Each row is a point on a tangle of strands that fork and nearly touch. The rows are in no order.
In the rows, zero is written as 128.
Two points are linked if the straight distance between their rows is under 149. Some points are linked to none.
Lud: 140, 190, 107, 116, 127, 188, 110, 129, 164, 152, 188, 152, 56, 108, 127, 74, 141, 125, 117, 80
fad: 127, 71, 180, 150, 139, 97, 142, 146, 68, 102, 192, 149, 163, 102, 143, 103, 125, 155, 129, 200
puner: 137, 94, 124, 133, 127, 150, 125, 144, 131, 157, 114, 136, 130, 144, 93, 108, 172, 164, 152, 152
vof: 134, 141, 48, 86, 114, 134, 194, 180, 125, 152, 184, 113, 110, 110, 93, 80, 106, 115, 143, 115
sog: 175, 142, 124, 173, 64, 131, 96, 152, 189, 98, 129, 98, 137, 193, 112, 187, 101, 146, 128, 93
kiv: 101, 201, 87, 134, 55, 86, 89, 116, 216, 128, 127, 120, 127, 201, 119, 157, 106, 159, 128, 84
Tudo: 176, 154, 151, 140, 136, 126, 76, 101, 182, 161, 90, 188, 125, 101, 137, 138, 117, 110, 53, 61
Sapid: 155, 227, 159, 118, 93, 128, 100, 112, 123, 161, 185, 96, 114, 167, 197, 199, 154, 102, 114, 113
mal: 187, 101, 110, 149, 42, 147, 138, 88, 147, 176, 73, 94, 127, 174, 115, 228, 95, 134, 30, 80
Ranum: 207, 191, 82, 108, 124, 158, 68, 136, 151, 123, 168, 98, 71, 136, 155, 90, 145, 127, 122, 83
nesep: 104, 178, 100, 180, 151, 197, 82, 39, 192, 76, 144, 111, 121, 133, 134, 156, 122, 93, 100, 82
vad: 46, 80, 100, 101, 158, 152, 166, 102, 168, 83, 157, 123, 104, 119, 152, 72, 168, 152, 151, 186
ginap: 109, 156, 73, 162, 132, 86, 178, 147, 188, 119, 108, 163, 179, 86, 102, 128, 133, 169, 139, 204
Nari: 85, 166, 33, 134, 146, 109, 111, 137, 192, 43, 148, 125, 104, 143, 178, 109, 66, 104, 91, 57
rul: 214, 110, 180, 92, 160, 176, 77, 150, 104, 123, 112, 121, 162, 139, 206, 136, 94, 133, 129, 113
mizi: 205, 190, 111, 107, 126, 157, 55, 101, 95, 131, 69, 62, 142, 145, 186, 149, 166, 96, 76, 62
Tegin: 140, 130, 145, 176, 147, 124, 185, 205, 81, 130, 126, 124, 105, 135, 94, 209, 118, 137, 136, 216
fop: 89, 204, 41, 150, 68, 112, 85, 141, 91, 138, 206, 146, 109, 127, 113, 139, 126, 121, 53, 99
mavop: 102, 156, 160, 85, 162, 100, 170, 147, 113, 163, 64, 128, 54, 118, 92, 153, 168, 133, 160, 180
pimo: 118, 126, 151, 112, 110, 162, 77, 63, 139, 142, 148, 130, 186, 127, 149, 94, 175, 131, 50, 101
Radul: 126, 115, 204, 114, 185, 145, 187, 97, 93, 151, 78, 123, 133, 112, 141, 134, 135, 110, 231, 144
Pufa: 152, 137, 140, 121, 159, 152, 108, 79, 123, 137, 153, 104, 110, 120, 140, 133, 98, 90, 163, 111
Buviz: 169, 71, 145, 102, 149, 100, 205, 90, 114, 102, 118, 117, 73, 92, 135, 92, 156, 155, 209, 63
kem: 64, 172, 102, 159, 141, 163, 115, 60, 177, 75, 136, 130, 122, 134, 132, 58, 112, 100, 156, 91
roz: 164, 123, 189, 107, 171, 139, 238, 110, 63, 112, 31, 85, 73, 89, 87, 114, 143, 140, 155, 204
zigi: 159, 49, 175, 87, 155, 98, 137, 177, 93, 112, 147, 113, 127, 119, 130, 76, 98, 150, 119, 132
totav: 180, 142, 183, 96, 128, 245, 89, 101, 83, 173, 49, 131, 160, 133, 208, 151, 100, 129, 144, 116
dufe: 140, 128, 114, 131, 122, 41, 91, 193, 135, 143, 126, 175, 161, 147, 105, 109, 118, 124, 95, 92
sizir: 63, 85, 66, 168, 154, 118, 116, 89, 136, 69, 209, 135, 182, 101, 146, 148, 96, 73, 96, 163
viko: 95, 104, 121, 141, 181, 59, 125, 115, 123, 113, 127, 165, 124, 105, 91, 121, 92, 91, 134, 187
gopi: 116, 115, 124, 94, 161, 118, 182, 124, 169, 179, 89, 161, 101, 102, 112, 95, 180, 168, 167, 179
Nila: 140, 64, 178, 71, 150, 113, 169, 144, 69, 77, 77, 88, 173, 129, 116, 77, 120, 152, 134, 183
muso: 57, 82, 187, 118, 124, 125, 115, 115, 160, 103, 103, 112, 102, 143, 116, 185, 152, 131, 59, 145
Ligos: 116, 152, 125, 112, 149, 92, 168, 156, 126, 160, 45, 115, 129, 132, 57, 193, 124, 122, 124, 148
rugu: 148, 147, 106, 175, 126, 112, 168, 194, 106, 116, 110, 118, 194, 98, 87, 156, 139, 145, 141, 224
moda: 205, 168, 180, 122, 126, 145, 44, 147, 142, 175, 89, 137, 132, 177, 193, 172, 90, 160, 151, 88
suvi: 124, 133, 127, 127, 118, 116, 95, 106, 163, 144, 111, 213, 142, 81, 87, 40, 120, 163, 110, 103
Kinu: 116, 111, 140, 159, 172, 101, 185, 64, 67, 156, 130, 169, 111, 95, 151, 146, 155, 90, 237, 169
kofot: 127, 167, 181, 156, 105, 116, 118, 151, 141, 155, 163, 141, 78, 124, 86, 108, 77, 169, 183, 106
Ketis: 119, 107, 146, 100, 104, 116, 138, 148, 235, 130, 151, 131, 120, 147, 193, 193, 136, 154, 106, 152
ral: 65, 156, 116, 84, 113, 117, 181, 129, 189, 83, 127, 60, 119, 113, 79, 86, 84, 140, 115, 159
giz: 44, 144, 85, 162, 85, 129, 138, 190, 129, 70, 186, 125, 90, 167, 112, 144, 137, 137, 185, 148
Big: 35, 146, 76, 108, 82, 108, 162, 149, 211, 49, 156, 116, 122, 134, 133, 84, 105, 163, 101, 132
Luvuz: 88, 148, 78, 126, 129, 145, 151, 134, 233, 82, 132, 164, 160, 111, 126, 93, 144, 145, 64, 118
tonok: 93, 56, 176, 106, 141, 145, 88, 128, 133, 136, 60, 125, 150, 197, 154, 180, 165, 129, 110, 129
tek: 176, 111, 127, 97, 162, 71, 159, 182, 179, 113, 126, 143, 156, 101, 136, 152, 55, 107, 86, 149
Teza: 73, 99, 95, 93, 163, 114, 200, 72, 80, 111, 88, 94, 144, 111, 96, 80, 163, 134, 223, 194
Befi: 119, 111, 124, 157, 63, 117, 88, 147, 154, 135, 136, 136, 81, 167, 135, 149, 200, 106, 30, 65
rif: 116, 102, 174, 73, 143, 69, 139, 92, 67, 114, 72, 95, 188, 121, 91, 62, 109, 136, 171, 135
rusut: 128, 162, 115, 164, 96, 127, 102, 82, 105, 162, 169, 94, 212, 156, 143, 201, 107, 134, 125, 144
borup: 167, 111, 185, 135, 194, 106, 197, 178, 59, 105, 65, 113, 84, 115, 68, 150, 111, 140, 143, 232
gerof: 23, 137, 100, 175, 101, 134, 87, 100, 133, 110, 160, 112, 99, 162, 112, 184, 134, 139, 167, 158
vez: 147, 100, 185, 103, 168, 211, 144, 120, 72, 155, 21, 128, 147, 121, 175, 154, 127, 155, 204, 164
Kuga: 129, 161, 117, 66, 118, 116, 204, 143, 142, 123, 140, 67, 129, 105, 92, 74, 134, 144, 193, 146
Buf: 165, 120, 149, 116, 150, 131, 108, 144, 144, 206, 117, 184, 83, 100, 122, 202, 107, 138, 82, 102
sata: 174, 116, 165, 125, 160, 183, 89, 167, 113, 201, 61, 150, 81, 174, 162, 193, 106, 124, 128, 101
napo: 107, 126, 126, 85, 131, 91, 138, 114, 85, 123, 137, 90, 163, 121, 60, 81, 99, 98, 125, 88
fab: 197, 88, 118, 173, 174, 155, 56, 135, 76, 139, 164, 164, 101, 141, 150, 85, 158, 115, 169, 91
Sodun: 90, 158, 166, 135, 114, 92, 155, 179, 200, 87, 176, 125, 96, 115, 151, 176, 99, 111, 116, 174
Befu: 80, 69, 140, 179, 85, 87, 131, 86, 171, 107, 121, 138, 152, 135, 141, 191, 135, 127, 72, 143
suzab: 113, 116, 86, 189, 126, 141, 144, 118, 111, 100, 134, 195, 120, 77, 94, 21, 104, 155, 162, 114
Pip: 155, 145, 105, 158, 140, 99, 172, 151, 174, 97, 127, 160, 173, 98, 114, 86, 75, 147, 215, 164
kof: 101, 174, 53, 143, 104, 146, 107, 107, 80, 158, 207, 92, 139, 132, 115, 156, 125, 113, 124, 133
lon: 122, 106, 107, 89, 129, 114, 208, 80, 90, 129, 146, 85, 105, 97, 111, 74, 124, 143, 239, 134
dit: 82, 70, 171, 144, 159, 157, 132, 152, 133, 79, 142, 73, 136, 131, 106, 150, 134, 107, 101, 170
tus: 113, 37, 78, 110, 202, 100, 160, 120, 143, 89, 95, 124, 43, 135, 98, 91, 123, 168, 198, 165
teben: 69, 136, 129, 140, 141, 92, 186, 67, 114, 118, 144, 125, 176, 104, 140, 127, 148, 109, 200, 208
Lasiv: 94, 157, 92, 163, 151, 160, 74, 45, 190, 139, 92, 172, 114, 111, 123, 143, 135, 83, 80, 54
nibel: 183, 147, 118, 138, 181, 149, 17, 92, 76, 124, 93, 110, 121, 143, 150, 122, 145, 85, 95, 53
sipod: 104, 127, 141, 101, 118, 177, 156, 126, 159, 138, 179, 148, 74, 68, 107, 85, 132, 148, 97, 135
lunu: 110, 94, 161, 140, 66, 154, 103, 98, 103, 176, 77, 112, 175, 171, 140, 182, 179, 157, 88, 103
Fozop: 129, 78, 127, 124, 185, 147, 173, 71, 110, 143, 179, 143, 78, 97, 165, 129, 127, 90, 181, 128
vave: 172, 152, 158, 59, 150, 128, 245, 165, 68, 125, 54, 86, 131, 90, 129, 124, 127, 148, 184, 180
gumap: 145, 133, 151, 101, 133, 133, 163, 175, 91, 136, 109, 129, 188, 117, 162, 139, 154, 68, 116, 145
nere: 163, 110, 157, 150, 48, 150, 93, 156, 142, 164, 103, 128, 135, 195, 171, 152, 211, 147, 65, 88
romop: 144, 143, 101, 153, 76, 133, 107, 58, 159, 174, 88, 102, 180, 148, 125, 193, 117, 134, 67, 97
duto: 177, 101, 94, 133, 139, 184, 120, 131, 90, 154, 129, 118, 107, 157, 122, 113, 155, 111, 188, 95
Dalep: 88, 94, 122, 145, 130, 154, 167, 164, 152, 87, 159, 128, 101, 84, 101, 124, 128, 144, 54, 201
nar: 142, 171, 154, 106, 116, 150, 132, 135, 164, 173, 147, 144, 160, 140, 215, 189, 181, 141, 133, 127
pov: 170, 48, 127, 138, 155, 96, 210, 155, 99, 85, 96, 116, 42, 128, 108, 106, 159, 149, 217, 129
tak: 182, 140, 131, 158, 122, 126, 132, 155, 198, 108, 152, 131, 160, 123, 97, 180, 43, 111, 102, 125
koza: 112, 138, 214, 79, 94, 168, 129, 143, 96, 177, 83, 86, 135, 92, 96, 137, 129, 151, 97, 122
giraf: 140, 126, 180, 170, 124, 104, 105, 163, 107, 127, 212, 175, 146, 115, 151, 123, 125, 104, 95, 146
maz: 95, 189, 119, 117, 81, 55, 98, 155, 161, 142, 139, 173, 136, 167, 123, 138, 146, 125, 129, 86
gasen: 140, 155, 104, 171, 116, 116, 65, 124, 126, 106, 199, 161, 133, 137, 206, 145, 134, 138, 100, 123
Gures: 157, 53, 136, 59, 153, 110, 88, 144, 37, 164, 165, 114, 164, 116, 168, 103, 88, 116, 121, 135
nit: 105, 105, 146, 133, 140, 104, 46, 99, 172, 170, 125, 215, 118, 137, 135, 94, 133, 172, 132, 115
kidu: 120, 158, 180, 123, 100, 99, 161, 212, 169, 102, 142, 119, 98, 134, 93, 130, 97, 150, 162, 151
lete: 156, 63, 138, 153, 127, 148, 81, 159, 24, 146, 134, 122, 194, 136, 146, 138, 82, 147, 103, 135
Tis: 128, 135, 118, 192, 118, 100, 202, 142, 113, 97, 160, 149, 104, 81, 99, 53, 108, 192, 198, 179
Viv: 82, 85, 61, 186, 127, 138, 110, 95, 155, 119, 136, 158, 159, 135, 119, 170, 112, 117, 136, 139
zulo: 144, 135, 91, 65, 96, 109, 83, 88, 146, 131, 176, 130, 142, 119, 152, 105, 159, 110, 38, 76
Gegor: 156, 150, 93, 77, 139, 121, 91, 97, 113, 120, 175, 119, 126, 111, 98, 39, 121, 67, 85, 77
Fisam: 135, 109, 129, 108, 145, 172, 45, 47, 64, 175, 121, 125, 144, 129, 121, 100, 161, 109, 90, 89
gomug: 150, 169, 194, 126, 73, 157, 78, 128, 110, 151, 139, 130, 135, 123, 96, 103, 98, 149, 111, 86
bidiv: 137, 158, 114, 94, 117, 181, 113, 100, 110, 139, 72, 56, 189, 183, 152, 134, 163, 83, 90, 72
kubot: 139, 134, 121, 142, 130, 122, 167, 182, 89, 160, 71, 133, 174, 119, 91, 179, 140, 80, 71, 122
digom: 174, 130, 127, 119, 127, 91, 137, 229, 93, 142, 123, 138, 180, 156, 155, 90, 158, 104, 124, 101
Libo: 161, 196, 110, 183, 76, 125, 64, 118, 138, 90, 174, 121, 107, 173, 189, 166, 177, 92, 104, 82
Rogup: 111, 119, 90, 183, 152, 125, 76, 124, 91, 105, 167, 185, 71, 135, 117, 59, 104, 125, 173, 87
tif: 80, 145, 80, 139, 90, 105, 155, 193, 111, 119, 173, 140, 82, 130, 80, 104, 149, 95, 140, 122

A fork is a point with three links, a tip a point with one. Leave the first point through the second and follow the links. Name the first fork or tip that comes.
Nila / rif: bidiv
kiv / maz: duto
gomug / kofot: zigi
kem / nesep: Kinu
mavop / Ligos: tek
Radul / vez: kem
zigi / fad: koza

Follow the links from the first point to the second, and from the first to the third. Name the last point that the two ways share.
moda / tak / dit: Kinu
fop / sipod / moda: muso
gerof / Lasiv / gumap: Kinu
tus / Pip / dufe: duto
rul / sizir / Luvuz: Kuga
Luvuz / fop / Pip: Kuga
borup / sipod / mal: muso
nere / Tis / dufe: duto
